Each row is a point on a landscape with many valleys, with its height.
From any point a ball rolls to the lowest of the 6 points nearest to it. It stops when none of these is lower. Distance is the straight distance between rows; heights are no part of it.
sisi height 560: [ 14   9 -22 -20  30  44 -10 -74   3  11 -11  59]
kura height 423: [ 19 -11 -28  24 -14 -38 -18 -36  15 -70 -44  27]
faviz height 339: [ 27  11 -39 -10 -11 -35  -2 -50 -64   4 -32  -1]
zeti height 320: [ 22 -35 -24  17   3 -20 -37  28  41 -67   4  -6]
kazas height 513: [-25   9   6  48 -47  42  12 -22 -31  42   1  24]
meki height 465: [ 20 -22 -11 -35   3  43 -10 -48 -10  58  -3   3]
ripo height 578: [  1 -17 -14 -19  -7  61  17 -33 -16  46 -17  40]
gakul height 659: [-13  42  21  39  15  29   9  26  56 -36  34  58]
Boraf height 235: [ 28  40 -28  15  17 -50 -24 -50 -24 -44  -9   5]
vufo height 285: [ 21  17 -12  26  11 -55 -34  -7  18 -57   8  -3]
Gapiv height 227: [ -6  -9   0 -42  45 -21  -1  34  24  11  30 -41]
vak height 234: [-46 -20  25  -6  -6  20  31  52  19  10  -7 -15]
zut height 338: [ 35  -2 -23  17 -43 -27 -22 -59 -34 -20 -52  -6]
gif height 143: [-22 -21   6 -46  30   7  12  35   5  25  21 -28]
kosa height 377: [  7  28 -13 -33  46 -48   8   6  -9 -36   3  16]
Nakit height 359: [ 34 -13 -17  17 -42 -27 -21 -56 -31 -20 -49   8]
Piva height 264: [ 38  25 -24   4  -5 -42  -7 -58 -33 -15 -25   9]
pef height 305: [ 16 -14 -23  32   3 -44 -32   8  43 -71  -3   1]
bena height 381: [-39 -24   3   4 -29  52  29  10 -13  43 -13   3]
kisog height 134: [ 34  30 -25  -5  27 -52 -13 -30 -30 -32 -14   7]
fov height 291: [  9  20  -7  -8  26 -46 -19  16  21 -33  37 -29]
lud height 152: [-34  20  27  -8  17 -13  33  68  11 -21 -16   2]
sud height 436: [-27  11   5  54 -38  34  10 -24 -36  58   7  14]
vuka height 379: [ 30 -25  19  -6 -10 -13 -38  26  30   1  27 -61]
Taf height 105: [ 24  30 -21 -14  40 -49  -8   3   2 -32  16 -10]
nelo height 425: [  8 -32  -2 -39  10  39   3 -23 -10  61  -6 -13]
gebe height 275: [-56   1  31  33 -29  15  25  -6 -28  66   8 -27]
nalum height 302: [-59   9  33  25 -10   0  37 -17 -31  65  29 -39]
vusu height 209: [ -9  31   0 -28  46 -32  21  45   4 -42  -3  14]
Veno height 262: [ 19  37 -14   2  27 -62 -19 -14   8 -47  11 -13]
tozo height 245: [-47 -11  23  26 -35  26  27  -2 -18  51  11 -27]
Biman height 457: [ 20  27 -47 -20  21 -27  18 -14 -50 -20 -28  48]
gonal height 236: [-37 -31  18 -22  -8  30  36  42   8  25  -4 -15]
Tumo height 321: [ -9 -42  -2 -40   5  41  13   4  -2  50  -1  -6]
biki height 443: [ 29 -27 -24 -11 -36 -28   1 -49 -62  25 -39 -41]
Dutes height 591: [ 29 -25  25 -29 -14  13 -26 -10   6  51  15 -50]
vofof height 303: [ 17  -6  -5  24   6 -38 -39  27  48 -49  19 -32]
maru height 259: [ 29  29 -16  25   5 -58 -28 -36  -3 -51 -11  -4]
Ruf height 271: [-63   9  38  26 -30   0  23  12 -18  42  11 -49]
Ded height 583: [  2  50   6  63 -25  34  -2 -29 -23  11  11  52]
loni height 57: [-21 -10  13 -42  31  -2  28  54  11  -1  12 -18]
Furud height 804: [ 39 -31  26 -13 -43  24 -33 -11  25  43   5 -52]
Met height 572: [ 12  10 -15 -13  29  51   6 -50   1   3  -8  74]
sim height 406: [ 24 -24 -12   4 -50 -18  -9 -49 -49   5 -49 -37]
Nofu height 254: [ -8   7  -3 -35  52 -38   5  38  11 -11  26 -31]
volu height 388: [ 13 -11  10 -18  16 -16 -26  26  29   5  42 -48]
tup height 646: [ -4  56  20  44   4  19  -1   6  32 -26  20  71]
viro height 524: [ 13  -9 -13 -29   6  59   9 -51 -10  42 -11  34]
nulok height 288: [-14  38  11   6  19 -33  28  53 -21 -46 -30  37]
Vadu height 14: [ 10 -34  10 -44   2  21 -11  -8   6  49  21 -45]
Pasa height 312: [ 21 -31   2  11  -5 -22 -36  44  50 -45  23 -29]
vabut height 241: [-29  39  35  12   6 -18  28  61   2 -29 -13  14]
dini height 183: [-30 -32   7 -29   5  32  28  38  -1  31   6 -16]
Vis height 614: [ -1  31  -7   9  22  38   2 -13  26 -34   7  90]
sinum height 607: [  5  22 -11  10  13  48   5 -28  11 -10  -4  87]
Rorup height 88: [-44 -23  26  17 -37  34  35  18   3  39   0 -17]
rifu height 633: [-16   0  -9  28 -44  53  16 -23 -23  38 -11  40]
vofif height 108: [-13  11  -5 -35  45 -29  18  38   8 -28  10  -3]
pilu height 535: [ 42 -31  17  -8 -30  13 -37  17  34  22  22 -57]
kagab height 304: [  2 -32   7 -47  19  13   5  17   6  42  18 -40]
Kedo height 331: [ 33 -55  -6   0 -15   1 -40  49  40 -37  19 -20]
Fum height 341: [ 27 -58 -31   8   5 -17 -34  34  47 -65  17   4]
nokib height 647: [ -6  22   2  37 -19  50   3 -32 -18   9  -3  73]
sis height 676: [ -2   4 -15  20 -16  62   3 -30 -12  17 -19  68]
dib height 292: [-53  17  55  19 -12 -15  28  41   3  11  -2 -36]
Dume height 212: [-38  28  40  10   0 -16  26  68   1 -18 -15 -15]

For each start below, name the point where the ball stops.
ripo: Vadu
Met: Vadu
biki: Taf
sis: Vadu
vabut: loni
sinum: Vadu
zut: Taf
Kedo: Taf
sim: Taf
rifu: Rorup
